Each row is a point on a landscape with many valleys, with its height.
From any point a ball rolls to the lowest of the 2 points nearest to it. It stops when none of these is lower. Distance is the straight distance between rows; heights are no part of it.
(247): [ 92  85 107 159 104 114 133  96  99 104  73 119 131 127 122  66  78 176
 126 130  96 113 155 102 111  91 170 125 142 143 113 146 145 183 125 149
 154 114 135  73 182  69 101 136 118 116 110  96 132 190 145 138 120]  h=61.6
(552): [152 106 112 172 149 115  88 113 112 134 151  99 105 112 144 139 142  69
 113 158  84 129 139 134 154 132 165 103  72 110 170 116  71 111 150  96
  73 131  89 132 137 195 136 147 127 118 120  76 113 119  67 116  90]  h=18.1
(988): [138 186 146  40  76 157 140 153 158 142 149 106 130 155 134 142 143  84
 125  86 126 169 108 140 105 152 112  91  79 103 119 128  87 108 115  70
 124  66 116 151 139 182 122 112 185 146 128 116  97 105 150 182 104]  h=13.8
(211): [112 178 142 117  71 138 173 133 133 130 124 177 189  87  80  76 111 136
 146  71 132 151 133 165 135  78  96 171 132 114  76 132 186 124  78 192
 153 133 138 141 135  67 145 146 108 116 114 145 130 105 139  86 123]  h=41.0
(484): [111 153 152 145 123 179 115 192 153 133 142 188 120 140 145 163 179 120
  93 107 169 110 153 170 128 138 109 122 152 114  88 124 129  89 124 122
 138 162 156 171 107 122 152 114 114 135 164 198 138 119 147 128 158]  h=53.2
(29): [132 114 150 123 160 134 128 131 142 153 151  94  90 164 131 181 162 189
 104 142 147 128 109  99 116 180 130 121 183 151 128 131 121 122 162  92
 110 109 163 118 115 134 112  96 127 158 140 166 130 134 144 168 134]  h=20.4
(5): [141  84  89 148  95 158 166  95 178 137 125 102  98 172 135 194 139 123
 125 188 102 152 119  77 162 115 157 162 156 141 183 132  80  83 128 112
 110 105 159 106 137 111 135  63 139 117 139 111 130 132 115 131 134]  h=14.6
(518): [100 120  70  79 140 116 124 121 120  91  56 104 100 136 148  70  76 107
 155 119 109 134 109 147 105  97 157  74  98 133 143 111 126 140 122  78
 134 107 117 100 182 149  84 102 161 154 122 106  87 197 152 136 143]  h=67.1
(96): [141  74 128 131 128 109 157 154 149 138  89 119 132 101 147 144  73 155
 163 144 139 107 140  76 113 133 144 150 140 102 133 136 109 152 144 161
  86  98 125 100 185  57 152  84 152 120 109  69 109 121 149 100 149]  h=36.8
(16): [144 164 134  94 116  85 178  89 134 169 144  96 126 177  83 110  91 180
 138 127 137 160  73  87 138 147 136 146 174 152 153 152 137 155 140 103
 120  73 141  84 153 130 132  85 116 170  69 122 119 133 149 147 128]  h=20.6
(827): [140 126  95  90  73 147 148  99 168 113 118 124 127 128 153 135 102  78
 156 133 101 155 125 116 136  87 137 141  47 111 156 130  65 100  97 109
 136  88 108 130 161 143 124 109 219 109 132  47 100 103 133 143 107]  h=17.6
(163): [130  93 141 103 118 154  94 157 127 132 103  43 100 126 152 108 150 147
 120 149 123 159 108 101 126 163 190  77 150 122 138  91  65 138 170  98
  54  66 136 113 166 111 107  86 106 157 118 103  82 161 131 169 118]  h=70.0
(161): [158  81 157 153 149 153 110 151 149 159 139  79  91 149 132 205 178 169
  83 160 115 129 134 101 129 183 142 101 170 111 147 123  93 122 179  91
  59 107 144 129 123 137 140 101 105 146 157 146 127 132 114 162 120]  h=25.6
(844): [133 219 143  79 154 116 163 142 125 162 154 150 125 178 110 114 120  89
 128  85 174 161  79 168  95 159  94 119 110 110 109 135 173 112 116 109
 123 110 122 140 104 189 143 121 135 159  74 155 133 101 164 115 131]  h=41.1
(152): [ 96 197 164  23 129 100 150 124 113 102 102 111 190 118 152  81  98  82
 246 113 158 124 107 139 105 152 130 119 124 168  88  75 189 151  99 135
 185 107 135 157 100 107 121 139 154 126 117 151 152 139 154 107 127]  h=36.7
(806): [111 136  87  94 146 123 127  63 135 102 127 143 109 158 120 124 110 125
 141 118 115 133 119 123 102 108 100 142  86 148 140 136 132 113  99 121
 176 124 131 126 118 188  89 148 196 114 127 103 145 126 155 147 132]  h=33.5
(448): [156 108 130 140  66 151 147  73 150 121 152 130 155 128 115 162 128 158
 107 133 104 143 158  76 156  92 101 171 129 136 141 155  96 116 101 141
 150 112 149 127 139  96 139 137 146 106 158  82 132  90 116 138 112]  h=17.0
(24): [120  90  85 154 178  88 152 115 139 120  94  93 105 134 153 167 113 114
 177 200 102 106  94  90 135 140 172 158 137 148 182 118 125 132 142 144
 116 140 114  86 114 108 130  79 131  98 105 129 147 161 101  93 151]  h=41.3
(1117): [109 118  79 113 132 126 134 132 121 118  75  89  84 141 132  81  95 121
 125 142 109 139  99 125 121 117 195  81 162 134 153 111 107 139 135 100
  91 103 124  88 187 129 112  71 110 157  98 127  76 187 146 130 140]  h=67.9
(1119): [100 124 104 107 191  94 143 173 126 140  90  75  77 129 153 130 147 107
 175 173 146 116  65 138 122 188 214 105 208 157 156  85 142 137 156 123
 106 126 122 106 108 106 103  73  82 154  97 206 118 182 117 129 157]  h=31.5
(672): [106  96  56 138 179  98 127  68 137 105 118 129  80 168 125 159 114 141
 131 166  97 107 110  97 116 120 126 143 113 156 165 148 132 116 125 125
 174 157 126 104  84 193  75 139 178 102 116 118 172 161 130 136 144]  h=30.5
(305): [108 122 134 133 126 118 139  71 137 106 137 122 171 119 112 158 133 171
 171 163 124 116 149  84 134 122  89 187 174 221 130 117 166 131 102 148
 198 131 165 122  65  74 108 128 136  78 177 147 177 134 109 118 153]  h=34.5
(79): [157 144 154 144 127  70 156  63 102 155 148 106 157 150  69  98  88 197
 125 131 122 152 101  94 146 125 125 157 159 150 142 163 153 180 153 139
 138 108 132  92 141 126 136 124  87 148  65 100 137 128 123 129 114]  h=28.5
(1151): [ 97 146 102  96 126 126 164  64 146 104 120 171 139 148  97 128 107 171
 133 103 138 139 140 112  96  90  79 176 133 165 119 142 158 121  82 152
 188 117 158 125 111 126 111 153 184 108 135 126 165 129 177 144 148]  h=35.7
(293): [151 151 144 142 165 129 135 137 132 146 169 176 125 158  89 166 148 174
  82 107 175 128 127 147 114 149  56 146 155 135 122 150 164 112 128 128
 123 146 156 142  76 157 147 146 107 135 136 171 155  94 147 119 147]  h=44.8
(147): [145 131 150 160 107 144 125  95 133 120 162 136 170 122  87 170 136 190
 105 135 138 127 155 100 146 112  58 185 173 196 121 132 159 116 113 139
 167 132 173 141  83  86 134 133 115  96 182 149 155 105 111 115 138]  h=30.7
(19): [168  95  93 182 117 137  94 126 124 132 133 127  82 126 141 119 129  84
  65 141 100 140 152 147 144  90 158  89  66  72 170 142  63 120 140 106
  60 140  83 127 171 175 157 134 122 131 115  69  78 129  90 126 104]  h=23.0
(332): [126 103 136 108 204  99 106 165 111 138  97  36  90 122 161 143 167 124
 153 170 136 123  72 126 120 196 215  87 168 132 151  81 113 139 178 114
  92 110 110 121 104 120  96  81  95 159 100 168 106 183 101 150 132]  h=26.2
(604): [150 136 115 196 151 126 166 137 151 184 155 106 117 145 115 183 153 100
 121 182 122 151  83 131 180 147 152 166 175 162 187 116 134  80 142 105
  87 124 127 105 111 115 161  59  70 136 124 177 143 113  80  80 149]  h=22.4
(576): [ 96 164 116 130  54 173 145 148 126 111 101 173 166  85  94  51 123 111
 136  78 101 147 131 181 163  55 138 136 154 116  81 113 159 115  81 161
 146 150 133 139 168  71 125 144  86 134 141 162 110 135 139  99 122]  h=38.5
(137): [ 99 123  90 127 117 126 178  87 151 121  96 192 117 158  76 120  83 210
  95  94 152 135 153 120  90  73  86 182 141 143 120 170 158 141 108 158
 169 118 158  99 141 121 120 145 172 120 100 126 167 153 192 144 157]  h=37.6
(802): [136 141 120 102 154 110 159 130 144 173 133  84  86 173 115 142 125 149
 120 133 146 150  66 115 117 175 156 114 178 132 151 133 125 129 153  91
  90  85 137  91 151 148 111  65 125 180  86 150 103 135 152 152 139]  h=12.8
(1189): [103 206 141  51 131 109 173 149 138 121 104 144 176 115 128  98  80  64
 223  84 152 135 102 144 104 138 118 143 104 126  92 105 172 124  93 145
 157 111 118 130 129 109 142 112 162 119  89 127 131 115 159  83 140]  h=39.4
(978): [126 114  81 155 116 149 139 141 158 117  86 196  96 106 123 116  97  94
 111  96 136 121 150 162 105  52 106 155  57  50 116 162 105  83  96 158
 128 173 104 142 167 141 142 131 174 122 111 107 114 120 153 109 144]  h=31.6
(238): [142 104 115 116 185  88 106 145 137 140 126  93 107 124 162 175 119  91
 164 149 130 109 104 124 116 178 141 121  74 118 165 117 109 112 156 117
  92 121 103 118 122 182 127 121 185 116 112  88 121 110  95 114 125]  h=10.3
(192): [146 134  92 146  83 152 150 127 149 122 109 168 122 105 127 100 107  78
 126 114 109 145 131 157 146  55 138 150  50  68 131 141  94 103  95 146
 127 146  87 135 172 122 152 121 151 118 112  90  99  99 128 107 115]  h=29.6
(762): [147 118 114  80  93 136 134 137 160 125 112 101 121 125 151 114  97 108
 138 118 122 161 119 111 126 119 138 106  65  97 155 134  71 120 127  97
 100  73 106 115 177 143 124  96 191 135 116  48  71 125 137 154 116]  h=14.4
(561): [103 149 156  96 110 172  71 166 126  98 124 155 142 117 159 121 150  88
 115  79 139 113 166 157 107 133 114  90  74  97  72 111 109 112 107 120
 141 146 123 174 132 150 140 160 157 128 156 125 113 118 143 153 114]  h=40.0
(1048): [156 143 147 124  76 164 152 208 167 194 149 120  98 151 127 156 175 122
  68 122 148 163 123 140 123 171 143  79 166  74 127 139  73 115 145  89
  51  84 125 127 160 131 146  86  98 170 128 165  86 116 158 176 135]  h=18.0
(400): [153 145 128  59  69 160 131 164 159 151 129  82 110 150 138 121 147 105
 107 112 119 179 105 133 114 153 140  67  93  94 145 123  58 121 135  62
  85  49 110 129 165 164 103  95 160 160 128 101  71 135 150 190 109]  h=9.1
(1096): [ 92 145 148  92  88 157 125 154 120 100  98 143 177  84 156  87 111 106
 172  88 124 119 150 133 119 107 133 124 119 118  65 102 128 122  90 156
 154 120 139 144 157  62 126 134 153 119 155 116 112 118 155 120 122]  h=58.9
(1013): [165 116 180 183 105 127 106 111  84 129 177 128 175 110  73 116 133 219
  51 114 132 127 156 111 156 118  66 151 185 157 107 154 163 151 155 152
 120 135 165 139 114 101 135 183  64 132 151 141 133 114 100 126 105]  h=12.9
(661): [168 121  91 157  59 133 181  75 144 136 131 130 109 153 102 116 104 137
 101 146  96 164 118 102 172  63 158 156  98 128 171 171  89 139 125 119
 137 124 109  97 166 126 146 108 131 124  91  77 106 117 131 138 112]  h=15.1
(994): [106 104  64 154 195 109 139 134 139 124 114 123  86 145 165 177 139  75
 157 202 113 103  88 128 128 142 149 152 123 144 178 109 137  93 121 134
 133 167 109 108  85 155 113 101 137 101 127 165 165 145 104  99 165]  h=43.2
(525): [155 124 107 177 110 152  87 116 102 129 149 141 113 116 116  82 150  89
  64 105 101 140 144 168 153  83 147  98  76  81 146 135  98 120 119 123
  88 160  79 133 164 179 140 164  80 140 122 107  97 116  96 128  95]  h=28.1
(839): [151 203 173  95 153 103 155 160 140 164 182 160 140 165 101 172 139 125
 106  86 184 142 108 148  91 171  61 141 127 114 105 145 162 110 126 121
 112 120 143 151  78 173 175 140 132 131  92 148 142  68 155 116 130]  h=43.0
(768): [137 171 150  99 152 114  95 136  81 139 118 114 136 138 126  51 113  99
 124  90 152 146 100 172 118 137 128  67 100 101 114 118 156 147 130  98
 105 125  95 136 146 170 118 145  96 189  99 133  97 145 135 128 116]  h=46.9
(964): [122 139 191 114 169 126  70 209 101 134 157 150 129 130 163 133 168 125
 102 100 181  80 161 163 103 195 111  74 128 106  86 117 146 155 166 126
 114 167 131 176  91 147 160 174 108 145 136 174 143 122 136 142 134]  h=45.7
(263): [144  58 109 146 170  77 149 139 135 126  77  84 112 107 153 159  78 142
 175 186 110 100 110  74 120 147 179 141 132 122 168 128 122 168 164 159
  92 121 111  80 149  77 145  75 137 101  92  85 126 156 110  89 151]  h=39.2
(329): [151 173 130  87  69 169 159 205 168 184 134 111 103 148 128 131 161  57
  86 106 135 172  99 167 117 160 160  59 128  73 132 121  71 108 133  71
  70  75 107 131 161 156 129  76 119 166 108 155  79 121 155 165 123]  h=14.1
(284): [141 136 150 104 157  77  94  80  83 125 145  95 152 114 116  93 105 144
 150 117 129 130 125 113 114 145 119 114 105 134 124 132 126 158 139 127
 136 114 120 127 127 161 103 162 137 138 111  82 119 121 118 134 100]  h=21.6
(741): [118 121  70 144 197  77 160  79 127 130 124 164 102 181  73 132 105 171
 125 146 134 132 100 122 108 123 109 155 130 160 167 162 172 160 135 146
 164 146 128  95  69 196  96 147 143 123  78 132 196 163 143 124 150]  h=26.9
(1103): [154 116 100 176 136 134 165 128 152 164 145 121  98 157 143 185 141  82
 114 190 106 143  97 124 167 126 158 161 126 123 188 126  98  85 140 110
  81 123 123 109 136 139 169  77 117 130 117 128 133 107  97  96 138]  h=18.4
(187): [ 98 105  74 153 147 133 159 129 150 120  95 170  92 156 120 142 108 154
 124 148 141 111 130 119 114 113 130 161 178 141 142 141 133 115 111 138
 138 147 147  92 142 109 116 103 125 123 130 163 138 171 155 117 176]  h=40.9
(122): [125 181 142 104 159 116 125 120 102 140 141 133 137 154 119  88 134  98
 145 108 150 142  87 165 121 147 126 103 126 128 118 114 165 131 119 117
 131 132 112 135 113 171 122 131 103 161 104 160 137 124 141 120 131]  h=43.6
(579): [ 94 129 179 140  95 181  86 158 112  98 146 159 160 103 170 124 176 153
 121 117 136 102 189 131 155 117 115 135 156 169  90  99 138 121 124 145
 170 153 174 178  96  67 135 151 122 110 209 169 138 120 126 144 135]  h=56.0
(62): [104 164 111  92 194  94 172 185 146 159 120 148 104 155 140 147 122  92
 187 139 191 109  69 155  99 194 129 137 174 145 131 113 182 123 129 134
 130 139 123 117  90 135 126  88 126 145  86 204 155 137 155 105 184]  h=37.5
(563): [107 118 127 130 128 153  90 122 104  96 120 114 119 127 153  92 149 120
 122 131 113 126 131 127 136 116 159  96 133 131 119 102 113 127 119 116
 123 140 120 129 150 125 107 123 106 144 157 138 108 151 134 143 119]  h=67.8
(754): [151 115 154 163 167 113 109 103 111 120 166 127 149  99 105 176 152 145
 122 156 117  89 151 114 152 154  79 152 154 159 140 127 142 121 150 135
 141 167 140 139  52 149 131 169  93  90 179 142 175  94  83  97 117]  h=31.7
(67): [146 145 125 178  82 172 123 119 128 129 161 174 157 115  86 118 159 153
  73  99 131 152 145 157 164  72  84 168 136 122 121 148 154 102  97 157
 135 162 133 148 122 120 144 154  79 124 148 160 129 103 109 112 124]  h=32.3
(1079): [131 125 186 135 188 119  71 195 116 157 165 121  92 136 155 157 195 156
  87 128 147  91 162 160 104 216 134  54 150 114 105 123 133 161 194  98
 112 152 141 178  92 163 138 155  99 160 149 198 145 133 124 170 128]  h=48.4
(535): [170 117 163 154 136 142 129 186 156 200 159  90  97 142 127 187 183 134
  68 141 134 148 113 127 126 194 141  85 169  90 142 127  98 131 174  93
  33  96 120 121 146 141 161  87  76 164 125 159 110 118 120 161 128]  h=22.3
(1179): [ 94 103  75 101 154 106  99  88 111  72  80  96 114 122 159  87 104  98
 178 149  92 120 114 125 109 107 162 100  83 149 145 111 129 141 113 112
 168 133  98 108 138 148  71 126 160 114 136 106 120 189 124 131 128]  h=66.2
(705): [140 137 123 176 116 161 102 171 113 141 125 164 124 109 130  93 146  88
  73  97 129 125 133 169 146  98 142 109 116  67 121 125 120 109 108 147
  81 170  89 135 173 128 159 126  64 144 122 143  99 121 121 107 131]  h=33.3
(981): [111  90 101 150 164 163 121 124 156 113 120 111  73 153 172 203 188  95
 134 197 110 111 124 124 134 144 157 128 145 150 157 104 117  78 130 109
 134 158 142 139  84 144 100  89 137 109 177 181 147 149 105 133 148]  h=44.7
(128): [139 129 115 115 161  53 119  48  89 129 118 108 127 140  83  81  67 170
 144 118 128 139 122 123 109 123 123 118  97 141 135 167 142 180 154 127
 159 121 119 108 124 186  90 170 147 140  73  66 139 153 133 133 105]  h=12.5
(256): [167  99 106 183  74 121 170  62 120 135 136 149 119 110  80 105  98 150
 106 127 101 147 134 136 152  50 146 170  78 128 138 179 136 173 138 153
 150 145  98 109 159 132 146 153 115 106  74  69 126  94 116 110 101]  h=13.1
(370): [141 124 190 148  28 185 108 177 119 140 161 113 185  96 133 114 167 165
  98 124 111 155 149  95 191 123 129 124 187 132 104 113  96 139 135 140
  83  90 153 143 149  45 140 128  78 132 176 120  99 121 114 146 109]  h=31.3
(805): [129 130 162 107 182  92  86 134  99 113 166 131 133 112 142 160 161 137
 141 146 150  87 149 128 117 179  92 113 146 148 118 113 144 147 147 133
 151 164 144 162  40 165 119 184 116 112 152 156 171 110 109 136 124]  h=36.9
(819): [177 101 109 189  72 148 155  54 143 124 164 131 130 149  81 173 125 164
  76 147  93 148 155  89 182  77  97 183 126 153 169 178 106 112 133 126
 152 142 150 119 114 135 146 147 117  98 147  94 150  93  91 129 103]  h=21.5
(619): [146 125 115 182 113 149 118  63 115 120 164 139 137 140  81 114 155 153
  78 127 106 150 137 127 166  81 110 153 136 148 144 152 137 120 120 133
 148 159 131 126 120 159 117 160  79 121 136 129 141 119  99 125 109]  h=27.5
(1000): [143 149 141 113 106 107 140  62 128 118 169 134 164 111 109 140 129 127
 143 120 109 136 144 109 136 104  92 167  94 145 127 138 122 121 101 147
 160 110 136 139 117 149 137 168 157  88 132  76 143  57 113 121  93]  h=21.9
(371): [152 121 143  92 150  85 102 146 138 131 134 129 133 101 146 160  88 112
 151  83 150 111 164 123  99 160  83 114  55  97 123 147 104 127 141 126
 103 104 107 133 137 176 139 169 213 104 116  40  99  80 114 118 113]  h=19.3
(1069): [102 154 168  26 158  70 122 119  98 111 114  81 168 113 167 101 102 132
 233 133 167 116 107 110  87 179 122 120 130 166 100  90 169 166 121 141
 173 102 136 148  85 102 105 149 181 130 125 135 151 148 146 148 126]  h=33.4
(591): [133 134 120  99 155 104 115 139 149 138 149 125 115 131 156 189 123  69
 159 125 130 112 130 136 106 169 100 134  53 121 143 123 103  91 133 110
 118 111 113 143 116 215 136 149 220 100 121  78 134  81 104 119 116]  h=15.0
(262): [138 113 112 149 159  69 148  61 110 127 123 135 124 158  71 117  85 203
 120 135 122 124 126  99 112 124 116 153 138 155 145 175 161 180 152 149
 161 137 136  90 104 160 104 153 122 121  67 102 177 152 134 132 130]  h=21.7
(1155): [ 85 139 106 116 124 159 111 100 103  77 106 152 137 122 137  68 146 109
 153 122 108 124 137 150 134  88 137 117 121 153 104  98 155 133  90 136
 184 156 128 143 123 126  90 158 116 127 164 158 142 161 145 132 134]  h=66.4
(403): [179 104 171 161  65 157 120 153 139 138 156 139 187  85 128 161 142 110
 113 133  97 123 164 107 170 121 108 144 110  76 126 126  93 124 123 158
  79 119 117 150 145  87 182 144 103  99 161  78 125  69  87 108  97]  h=34.9
(273): [107 141 166 116 160 121  78 126  73 106 149 131 130 131 147  82 164 156
 131 138 146 115 137 146 127 146 126  90 150 152 105 109 158 157 141 127
 165 162 145 174  70 138 103 177  97 154 156 178 153 153 133 153 121]  h=41.9
(323): [134 158 174  53 169  61 102 111  90 124 140  99 159 125 134 108  95 145
 176 106 171 120 123 118  79 177  92 109 109 141 106 126 153 153 135 131
 138 104 136 147  95 155 118 174 174 140 106 102 128 121 144 135 111]  h=28.3
(347): [133 116 120 111 210  74 100 144 111 149 122  68  99 132 151 154 133 118
 155 152 139 111  75 126 108 191 158 107 120 121 157 114 128 132 163 108
  98 127  98 111 106 169  99 110 134 147  93 134 120 149 104 136 133]  h=17.8
(1191): [124  66 123 153 145 168 125 137 156 117 114 104  91 147 155 210 164 156
 122 185 129 109 146  90 143 149 141 143 192 160 150 112 111  88 148 111
 120 141 169 126 101  87 122  81 128 122 192 173 143 155 118 131 151]  h=44.9
(364): [155  86  92 173  69 148 165  79 150 124 120 111 101 171 116 153 110 159
  97 168  86 156 135  69 172  87 161 150 148 142 173 162  83 121 132 121
 125 121 145  89 158 108 136  83 117 121 114  85 122 144 124 143 122]  h=9.8
(850): [149 127 122 202 147 152 130 152 135 155 148 150 118 138 116 167 157 120
  87 146 142 129 119 147 163 131 118 143 170 132 151 125 144  95 129 122
  98 163 122 123 115 120 155  95  54 134 150 186 138 120 101  91 156]  h=27.1
(151): [ 77 128 125 104 123 175  80 171 108  78  89 177 124 106 172  89 128 108
 117  75 148  99 176 165  88  94 110 102  78  97  63 116 119 108 106 138
 164 168 136 170 128 120 109 178 183 128 172 138 123 140 177 153 136]  h=37.1
(276): [110 130 103 173  90 176 129 140 121 115 110 181 134 107 110  74 136 133
  93  96 121 137 142 166 149  64 128 146 138  99 103 132 143 108  94 164
 128 169 125 128 163  99 132 139  79 138 138 160 109 140 135 108 136]  h=35.9
(386): [157  88 149 188 128 148 110 113 113 102 152 150 160  93  94 157 129 188
  73 127 127  91 178 118 144 118  58 163 162 152 122 144 158 125 144 158
 140 171 155 141  88  95 142 180  93  93 196 141 162 100  98  98 123]  h=25.2
(655): [ 96 161 184 110  55 178 111 165 126 112 137 152 186  88 150 109 152 131
 142  91 134 130 157 129 159 112 122 134 165 150  70  96 128 115 102 148
 154 120 172 168 129  50 145 137 129 122 182 145 114 108 138 137 122]  h=57.5
(61): [101 115 130 114  86 136 140  96 110 102  99 128 164 103 123  68  91 156
 150 102 104 126 151 110 114  88 140 132 125 134  90 130 140 158  99 150
 161  96 140 114 180  59 111 146 148 121 145  91 119 136 152 134 113]  h=60.2
(985): [130 132 178 135 151 108 103  85 111 116 169  91 186 100 118 169 164 140
 172 181 113 113 138  99 162 145  99 171 163 206 133 102 153 125 133 137
 182 150 151 152  35 119 113 137 103  82 180 150 170 106  72 109 120]  h=37.0
(602): [ 72 111  88  92 146 116 105  92 106  68  85 123 129 116 158  80 116 110
 188 154 105 106 132 124 104 108 138 112 111 157 116 103 153 157  91 136
 199 142 115 122 107 114  68 160 155 108 156 136 159 184 141 149 133]  h=65.4
(559): [161  80 142 135 122 132 129 146 141 131 117 130 138 101 145 159  96 153
 120 128 131 103 161  85 115 129 106 143 114  84 126 145  97 137 135 153
  94 111 127 125 172  85 157 124 162 119 142  61 117  91 136 118 127]  h=34.6
(1111): [ 71 140 159 138 100 196  99 214 142 115 125 184 119 121 182 132 180 128
 108 104 159  94 181 161 141 125 148 116 164 132  84 110 111  94 143 125
 156 157 191 191 115  80 146 120 129 133 200 194 132 135 156 150 151]  h=54.3
(496): [102 109  88 147 139 162 102 168 123 101  79 189 109 103 135  86 108 120
  95  77 147 108 166 168  85  73  99 127  72  58  84 151 121  97  99 160
 131 179 117 143 159 133 121 165 158 133 136 124 114 141 166 130 145]  h=33.7
(917): [103 200 132  90  84 121 199 140 160 133 109 174 178 100  87  93  83 100
 199  83 130 148 109 149 135  99 118 173 143 122  98 121 165 118  80 159
 154 110 130 124 144  77 153 112 131 114  96 137 124 102 148  81 133]  h=41.2
(330): [158 140 123 162  98 130 137 132 115 137 125 146 158  73 122  61 111  70
 139 102 106 139 120 179 156  67 156 130  50  80 118 129 134 141 109 164
 115 143  61 131 184 108 161 134 103 114  93  83  95  86 103  77 102]  h=25.9
(865): [112 196 138  69 172 116 168 177 151 157 136 138 121 164 143 160 123  64
 167 104 188 131  69 158  93 191 113 131 124 125 114 117 168 103 130 121
 132 117 124 136 102 168 139  92 162 139  78 170 139 109 159 101 157]  h=39.3
(234): [ 97  69 117 155 140  85 138 106 102 101  97 125 143 113 128 108  87 186
 146 160 106  87 151  91 100 125 132 145 155 149 118 146 166 195 130 167
 173 134 129  84 124  46  96 156 116  92 125 113 176 175 121 125 131]  h=63.2
(1169): [118 161 185 116 126 150  70 202 123 139 156 156 152 121 144 140 174  77
  95  73 159 104 158 171 114 175 116  75  97  86  71 119 128 138 139 121
 108 161 112 180 121 160 184 159 107 134 128 149 123 111 125 129 130]  h=43.1
(310): [126 168 172 137 116 170 111 171 147 154 167 150 117 151 137 153 200 122
  85 112 148 141 140 168 136 160 127  86 152 123 101 124 133 117 140  98
 125 132 142 164 119 146 145 113  92 158 154 199 124 113 137 156 130]  h=52.1
(788): [132 104 119 133 135 137 100 118 112 123 117  77 106 138 142 102 132 138
 106 139 110 141 110 103 133 134 177  86 135 120 144 119  89 134 145 108
  87 115 118 103 164 135 116  96 103 155 118 107  93 159 123 147 118]  h=68.9
(391): [129 151 117  86  81 143 146  86 158 105 132 143 161 106 140 139 112  80
 168 103 100 145 140 120 124  85 106 159  48 118 118 127  98  95  77 144
 172 107 120 147 135 128 134 143 212  86 143  64 127  70 132 129 104]  h=20.5
(791): [172 111 133 195 104 109 152  91  99 142 158 142 153  74  94  92 115 108
 126 128  96 131 133 157 166  74 147 159  71 112 131 151 143 164 137 167
 123 150  78 135 159 121 159 167  92 100  87  71 121  68  82  69  92]  h=20.1
(440): [146 110 103 185 164  84 114  66  95 134 151  86 101 120 117 123 120 101
 120 169  73 137 121 123 170 114 177 128  79 142 173 138  77 115 169  96
 123 146  96 117 120 203 117 154 126 115  83  71 134 126  72 104  86]  h=23.5
(1006): [161 138 198 163  62 151  97 132 101 143 188 112 180 116  95 116 165 186
  66 117 113 150 144 104 178 118  96 132 183 145 113 137 126 145 134 132
 109 112 145 146 131  93 140 158  60 141 169 131 108 113  91 148  95]  h=24.7
(387): [ 58  92  98 108 133  95 130 112 108  86  86 139 139 109 157  88  94 151
 184 155 123  97 144 110  88 115 132 137 154 160 106 113 168 187  97 156
 195 117 134  97 111  47  79 165 152  94 146 142 182 190 146 146 137]  h=64.4
(649): [ 83 134  96  88 180  77 155 179 138 134  92 126 105 130 144 124 103 113
 207 160 168  99  82 132 107 185 158 135 204 155 148  97 171 153 129 138
 128 129 125  93 109  93 117  94 114 140  93 197 142 179 136 121 169]  h=35.2
(315): [117 146 144  70 173 105  81 170  92 120  88  97 119 131 172  69 112  81
 141  96 163 135 106 195 100 163 140  28  78 101 122 113 154 139 151  67
 104 124  97 138 142 181 104 134 130 188 116 122  74 174 132 146 135]  h=50.4
(73): [172  80 162 171 116 139 128 138 128 129 139 140 166  89 123 157 109 156
 103 132 114  94 162  98 145 127  97 150 136  88 127 140 124 137 143 163
  98 136 128 128 153  73 172 140 104 110 159  88 129  82 106  95 116]  h=31.9
(675): [137 150 170 138 156 135  95 156 146 164 177 115  99 148 133 182 206 105
  95 127 127 126 140 168 109 200 131  70 129 117 112 122 126 133 167  87
 108 134 127 166 103 201 143 133 111 148 138 183 138 107 120 163 120]  h=50.5
(698): [101  73 112 162 132 145 128 114 128 101 104 125 116 136 146 157 125 175
 126 162 118 102 152  78 131 124 132 157 185 169 133 130 127 126 126 134
 143 150 163 103 120  70 112 116 127 111 171 149 149 167 134 136 155]  h=42.9
(1072): [101 123  90 137  99 138 175 127 165 125  83 189 113 122 102 117  80 148
 127 104 134 124 144 123 111  70 116 176 143 103 117 155 125 118  97 156
 145 132 138 107 177  88 133 114 154 123 112 128 123 143 172 122 154]  h=39.5

Where does a ball stop that starts at each point below?
(981): (73)
(387): (256)
(1111): (256)
(1191): (128)
(561): (256)
(917): (128)
(293): (238)
(315): (238)
(768): (238)

Call two points neighbours if one is among the 2 nearest of the other. Go from one point of each pair to the other, from neighbour to neighbour, staying as low as possible. Name the highest point that can't be avoided.
(128) and (73): (1191)
(400) and (552): (276)
(802) and (400): (161)
(400) and (448): (1000)
(256) and (364): (661)
(802) and (128): (79)
